Each row is a point on a landscape with many valleys, with its height.
A ball rolls from a point to whichever of its 2 nearest points has the largest drop for the distance, and stops where none of them is lower. Distance is the straight distance between rows; heights are no part of it.
Z131 (h 435): [ 86 172 118 151 146 146 138 123 129 127 148 156 104  96 143 160 112 159
 129 130 108 139 124 117 102 155 104 102 131 113 105 120 151]
Z237 (h 285): [ 98  99 146 163 111 167 131  82 115 128 143 123 118 136 128 126  95 172
 142 170 151 159  79 147 126 109 113  63 164  73 142 183  99]
Z924 (h 329): [139  92 135  77 163 144 117  62 122  80 116 116 169 132  54 135 157  90
 138  85 100 108  77 127  89 116 177 124 142 102 166 113 108]
Z230 (h 430): [166 137  93 105 123 122 129 105 138 126 127 118 134 127 116 144  88 167
 145  73 129 107 113 102  95 164 161 152  92 144 149 112 125]
Z952 (h 174): [115  71  81 177 106 131  90 152 139 116 110  72 144 178 127  92  82 120
 127 169 146 135 132 159 158 115 109 103 132  98 163 124 102]
Z853 (h 468): [171 115 173 157 143 131 132  98 101 176 139  94 113 114 115 117 193 120
 173 111 132 127 161  77 104 108 136 111 102 138 144 138 119]
Z76 (h 440): [162  86 133 145 141 139 113 110 131 139 157 102 120 154 104  92 152 101
 169 106 119 137 107  77  95 109 170 122 114 127 180 107  81]
Z394 (h 56): [102  76  93 187  81 156 101 158 136 101 160  75 148 148 115  85  99 122
 103 165 102 121 144 144 119  85  96 120 115 105 183 112 104]
Z525 (h 577): [115 145 111  98 151  79 152 184 129 149  79 151  66 151 148 131 196  86
 179 153 138 145 147 148 166 156 140 111 201 146  85  97 134]
Z476 (h 322): [115 185 169 115 136 106 135 139 128  74  81 137 138 121 145 119 162  83
  93 108 174  86 123 114 148 133 115 245 144 174 132 124 129]
Z496 (h 530): [102 141 112 131 205 103 100 142 148 113 110 164 139 140 129 117 139 121
 157 117 136 114 128 123 153 167 149 111 123 134 106 113 136]
Z479 (h 339): [ 98 103 187 135 192 106 110 124 130 132 128 156 155 114 123 105 186  91
 106 137  97  93 148 157 179  98 118  80 131 109 105 130 141]
Z456 (h 584): [178 106  78  76 159  89 118 131 138 117  63  94 127 175 123 129  78 150
 170  91 180 117 100 143 132 179 191 159 135 137 139 124 131]
Z691 (h 551): [166 144  81  88 180 114 130 142 157 128 112 158 135 133 168 151  67 149
 156 105 187 165 125 145 136 169 182 128 140 173  81 161 170]
Z742 (h 333): [120 107 108 156  86 132 112 123  91 122 102  68 162 107  82 113 120 181
 114 137 120  67 177 160 154 126  88 124  88 119 129 133 156]
Z945 (h 591): [149 150 140 103 144  96 173 189 116 176  95 133  51 120 154 151 198  95
 167 144 146 146 176 142 143 119 134 140 199 167  83 101 175]
Z707 (h 562): [ 93 117 153 171 145  97 117  76 151 109  98  74 128 123 159 122 157  95
  90 128 142  92 140 147 173  91  99 103 139 121 132 142 119]
Z635 (h 326): [129 122 135 102  53 148 131  60 121 132 129 119 106 130 131 153 123 156
 140 150 152 165  85 137 115 111 120  81 152  84 121 201  80]
Z174 (h 375): [ 78 134 176 150 212 148 111  93 123 127 141 157 128  81 132 136 161 122
 131 152 132 125 128 140 140 124  99  54 143  82  96 168 159]
Z567 (h 380): [133 123 147 138 122 152 110  90 137 149 178 181 141 103 121 124 153 110
 107 135  98 148 140  98 105 114 102 105  87 128 100 141 125]
Z741 (h 357): [147 140 156  59 128 149 151 177  81 128 134 197 128  98  88 125 159 134
 136 121  92 116 117 120  98 159 120 189 123 139 115  98 153]
Z710 (h 247): [126 160  93  92 108 112 146 194 118 175 126 201  98 109 133 147 152 159
 147 142  88 138 171 146 130 161 109 122 118 139  60  89 182]
Z842 (h 368): [135 111  75 109  51 127 110 105 135 132 132 143 139 150 116 121  94 166
 134 143 124 148 100 139 128 139 130 102 114 106 113 150  83]
Z104 (h 502): [157 199 117 119  72 118 146  79 155 142 138  99 106 115 171 193  67 172
 128  89 152 159 120 102  86 131 154 118 112 144 127 182 120]
Z386 (h 351): [ 86 130 153 107 139 127 143 174 113 121 110 166 111 131 146 119 146 124
 115 168 126 132 112 159 153 132 101 134 171 109 122 122 141]
Z696 (h 354): [128 103 129 149  94 148  94 101 125 128 176 149 167 117  99  85 140 135
 118 136 107 112 125 104 136 114 113 108  69 130 134 149  86]
Z34 (h 314): [153 133 122  83 100 145 155 195  84 181 160 187 118 109 100 122 143 174
 131 138  75 135 147 125  95 151 112 161  95 135  96  84 164]
Z864 (h 601): [129 102 114 118  42 133 125 126 157 114 137 124 115 184 157 131 126  65
  98 157 130 189 102 124 113  91 119 140 157 115 160 131  62]
Z609 (h 245): [124 141 154 196 108 141 115 122  95 130 108  72 162  76 103 124 138 139
  91 128 146  74 197 121 144 111  61 177  90 149 131 132 161]
Z409 (h 563): [108 152 106  54 173  65 168 217 130 101  90 180 101 147 153 120 160 101
 155 140 105 138 116 162 194 170 183 106 198 172  86  87 133]
Z357 (h 381): [155 158 119 205  99 152 126 145  88 155 152  64 136  95 104 136 116 160
 146 120 125 123 182  58  77 135 106 157  70 149 168 118 141]
Z822 (h 286): [112 181 195 125 139 153 150 149 122  98 106 160 144 102 166 133  99 129
  80 131 187 115 125 124 134 136  94 240 136 157 115 149 166]
Z902 (h 532): [173 141 108 136 171 116 127 146 164 141  97 121 110 147 168 155  76 113
 149 106 184 162 154 132 110 144 155 157 141 163 116 131 179]
Z534 (h 410): [115 158 145 109 152 168 134 108 113 125 177 202 170  54 101 162 149 123
 101 108  75 118 136 105  78 150  97 124  99 126 103 115 155]
Z874 (h 407): [ 78 166 152 179 163 146 122  99 122 128 128 132  98 100 149 144 144 143
 151 146 149 140 126 110 122 147  98  86 143 104 110 167 134]
Z961 (h 436): [ 98 197 109 184  88 151 135 154 103 154 167 142  96 103 145 143 113 179
 132 134 114 153 141  68  96 164  92 147  95 141 127 114 127]
Z845 (h 621): [ 98 173 142 152  81 132 121  94 145 116 134 121  82 110 144 171 200  45
 120 120 110 145 149  81  90 103  84 126 144 133 126 120 104]
Z455 (h 184): [ 68  91 112 157  95 158 105 134 116  69 169 109 151 126  62 101 133 129
 119 149  64  84 111 139 130 101  93  87 122  95 193 109  98]
Z913 (h 246): [103  78 127 125 135 149 121 108 130  99 165 124 151 146  95 113 110 116
  99 129  76 115  82 139 119  99 133 101 130  97 180  97 109]
Z331 (h 513): [195 147 133 162 142 143 122 151 144 165 104 112  98 143 140 172 102  91
 154 107 180 183 189 118  83 124 126 183 130 148 109 144 188]
Z754 (h 492): [ 94 157 106 184 132 136 109 133 116 106 162 114 111 124 105  95 139 148
 170 120 126 112  94  66 111 163 133 142 109 146 180 108  75]
Z308 (h 210): [ 87 131 105 158 126 145 144 106 111 148 162 116 101 126 123 127  80 221
 158 151 117 129  91 146 133 143 134  34 145  70 132 123 120]
Z294 (h 611): [122 121 135 138  29 155 121  97 134 105 160 112 106 142 125 134 173  71
 109 135 100 150 115  90  90  81 101 141 127 117 159 133  67]
Z214 (h 270): [127 100 115 109 156 102 143 118 124 136 165 123 131 126  94  98 147 158
 140  90  53  70 110 120 148 135 167  74 100 118 146  69 103]
Z57 (h 470): [161 176 133 153 101 104 140  84 133 151 118  80 134 106 156 159 103 172
 117  81 149 106 160  84 115 141 132 155  76 161 140 148 134]
Z736 (h 559): [105 151 113  26 159  96 124 183 118  60  87 199 155 151  81 108 101 105
 137 120 104 131  72 156 156 180 168 156 164 130 119 102 131]
Z161 (h 140): [119 161 192 174 147 129 157 100 104 139 107  71 125  76 141 162 142 126
  80 117 142  86 161 126 129 108  86 169 128 140 136 138 166]
Z193 (h 238): [ 94  99 122 184 124 132  89 180 128 109 101  99 147 177 155  70  77 121
 103 187 174 128 118 157 190 126 100 155 146 116 160 140 104]
Z824 (h 534): [ 99 139 141 131 167 122 141  90 161  90 121 108 119 137 188 169  95 105
 110 128 170 154  78 141 117 118 149 113 186 110 143 169 114]
Z705 (h 568): [168 123  67  81 179 128 114 145 145 129 100 156 137 166 120 135  62 156
 187 102 181 154  93 135 119 198 192 141 148 143 114 126 141]
Z962 (h 493): [176 130 161 163 121 136 122 144 121 185 129 117 106 130 143 131 149 102
 141 131 153 160 173 104 101 104 119 168 113 141 120 139 152]
Z673 (h 443): [147  92  99 164  88 160 126 105 112 143 144  69 131 151 104 116  50 210
 163 140 161 142  99 133 112 119 142 107 118 107 173 153 115]
Z315 (h 549): [107 146  85  55 151 100 129 176 153  86  94 187 151 162 145 134 103 100
 124 135 130 143 104 174 169 159 165 136 171 147 108 103 131]
Z866 (h 512): [107 137 141 180 186 136 109 141 120 126 150 143 132 122 107  99 154 124
 151 122 125 104 132  81 123 160 127 133  96 142 153  97 123]
Z152 (h 433): [144  96 147 172 170 158 118 108 102 167 144 108 152 117 103  96 104 190
 134 147 149 114 140 119 144 125 126 106  81 118 131 152 153]
Z250 (h 164): [141 142  82 142 114 115  95 193 140 177 149 198 125 128 135 106 158 108
 137 143  98 146 195 121 138 142  95 128  76 147  68  85 158]
Z662 (h 550): [101 124 150 154 125 110 154  72 141 108 109  59 107 144 167 137 120 137
 106 125 143  97 104 138 152 101 130  96 150 109 161 150 101]
Z556 (h 291): [ 93  94 160 104 173 154 120  97 112  90 129 129 142 119  72 130 162  99
 135 128  89 104  90 155 117 111 130  84 164  73 156 118 131]
Z716 (h 281): [ 99  84 133 155 138 128 132 194 130 123 135 110 127 195 163  74 102  88
  91 187 138 149  94 140 163 103 123 150 159 116 187  97  81]
Z937 (h 318): [163 155 142 207 116 156 108 147  92 157 117  79 155  93 110 121 107 148
 117 127 167 125 199  97 115 132  87 211  68 154 129 151 163]
Z911 (h 359): [156  76 142  63 156 127  98  71 157  97 107 135 183 138  92 137 164  59
 115 100 121 134 118 156 119  90 171 125 130 117 121 141 129]
Z831 (h 575): [124 119 185 126 114 113 130 105 137 129 101 109 116 119 142 140 193  57
  83 134 145 116 146 155 145  76 105 158 169 135 107 141 129]
Z392 (h 395): [132 104 110 183 135 161  83 146  90 160 119 106 169 115  89  89  93 196
 140 155 147 115 178 149 152 133  93 123  69 111 118 141 180]
Z445 (h 585): [123 109 135 107 109 124 106 110 174  97 114 158 167 148 154 132 142  40
  72 153 140 155 129 166 155  81 112 153 154 135 105 138 116]
Z633 (h 408): [154  93  93 159  73 134 122 114 130 151 162  82 122 163 117  93 107 169
 169 134 126 142 119 103 115 115 153  92 100 114 160 129  80]
Z796 (h 378): [ 98 160 153 117 103 134 162 149 114 125 114 141  78 128 171 152 135 132
 117 164 153 156 101 133 124 128 108 147 184 115 115 151 121]
Z749 (h 622): [173 149  91  85  98  81 155 114 169 148  94  88 100 131 174 186 109 121
 145  98 157 152 178 165 131 116 152  95 154 139  79 142 163]
Z558 (h 520): [130 153 117 129 115 127 138  76 176 124 174 143 119 128 172 167  87 132
 111 111 136 159  88 113 102 121 154  98 128 130 133 167 104]
Z883 (h 465): [ 93 177 129 185 111 187 128 161  77 127 173 146 107  98  97 117 129 160
 157 142 119 139 109  62  72 165  94 167 120 133 164 110 110]
Z991 (h 635): [205 131  69  87  93 102 124 113 187 132  98 115 121 135 153 189 111  68
 138  79 155 164 191 153 104 111 150 128 136 155  84 136 173]
Z611 (h 358): [141 129 135 108 109 111 112 140 120 109  84 118 132 146 124  97 142 115
 129 123 155 110 118 129 147 141 124 199 129 141 145 125 117]
Z231 (h 227): [123 173 195 160 172 149 172 145 112 139 127 128 112  77 165 168 121 130
  72 121 147 121 161 118 109 125  93 193 133 152 128 126 189]
Z489 (h 258): [131  93 132  55 180  97 149 137 145 131 135 166 152 112 129 131 129 156
 113 107  79 100 117 182 169 123 177  76 129 118  84 122 142]
Z856 (h 317): [ 98 104 128 122 116 109 140 162 118 132 141 138 112 168 142  87 119 137
 124 175 114 135  78 140 170 131 127 103 157 110 145 118  76]
Z466 (h 604): [191 105  95  64  96  88 151 102 152 134  69  79 120 157 153 166  90 154
 143  90 166 130 127 167 128 132 173 127 137 128 116 156 139]
Z202 (h 200): [129 136 114  69 167  79 156 121 143 117 127 154 136 106 112 137 162 148
 142  80  67  85 122 142 142 156 177  86 118 143  90  96 122]
Z858 (h 393): [138 113  89  87  98 110 104 131 116  95  95 119 153 147  83  98 108 147
 128  99 113  84  99 130 141 166 137 160 101 138 145 114 115]
Z333 (h 320): [103 118 142 136 105 106 129 111 115 125 166 130 131 117 104  80 181 148
 131 124  78  83 102  96 153 130 137  91  93 137 148 124  53]
Z454 (h 463): [163  71 162 154 151 162 129  75 109 152 153  74 144 140  99 110  88 187
 143 127 163 121 108 120 119 105 158  96 114 109 175 167 117]
Z358 (h 592): [166 115 116  72  84 118 140 118 177 116 145 165 129 163 173 143 135  51
  92 135 133 193 123 135 125  81 160 143 151 162 116 139  93]
Z787 (h 305): [123  90 183  68 169  84 169 142 124 149 121 147 117 128 133 119 199 114
 111 143  81 100 131 183 188  87 155  78 161 107  91 123 131]
Z733 (h 67): [132 110  97 167 150 119 104 166 157 173 148 156 138 141 147 111 121 108
 106 141  93 132 188 141 151 119  96  94  84 117  92  85 172]
Z727 (h 388): [143 153 151  45 132 160 159 136 111 104 154 200 167  78 101 154 140 115
  90  95  71 121 119 126  78 136 135 186 119 150 115  99 161]

Where does a ball stop that starts at each point below?
Z845 | Z161
Z727 | Z733
Z866 | Z202
Z534 | Z202
Z445 | Z161
Z57 | Z161
Z874 | Z202
Z796 | Z394
Z911 | Z394
Z454 | Z161
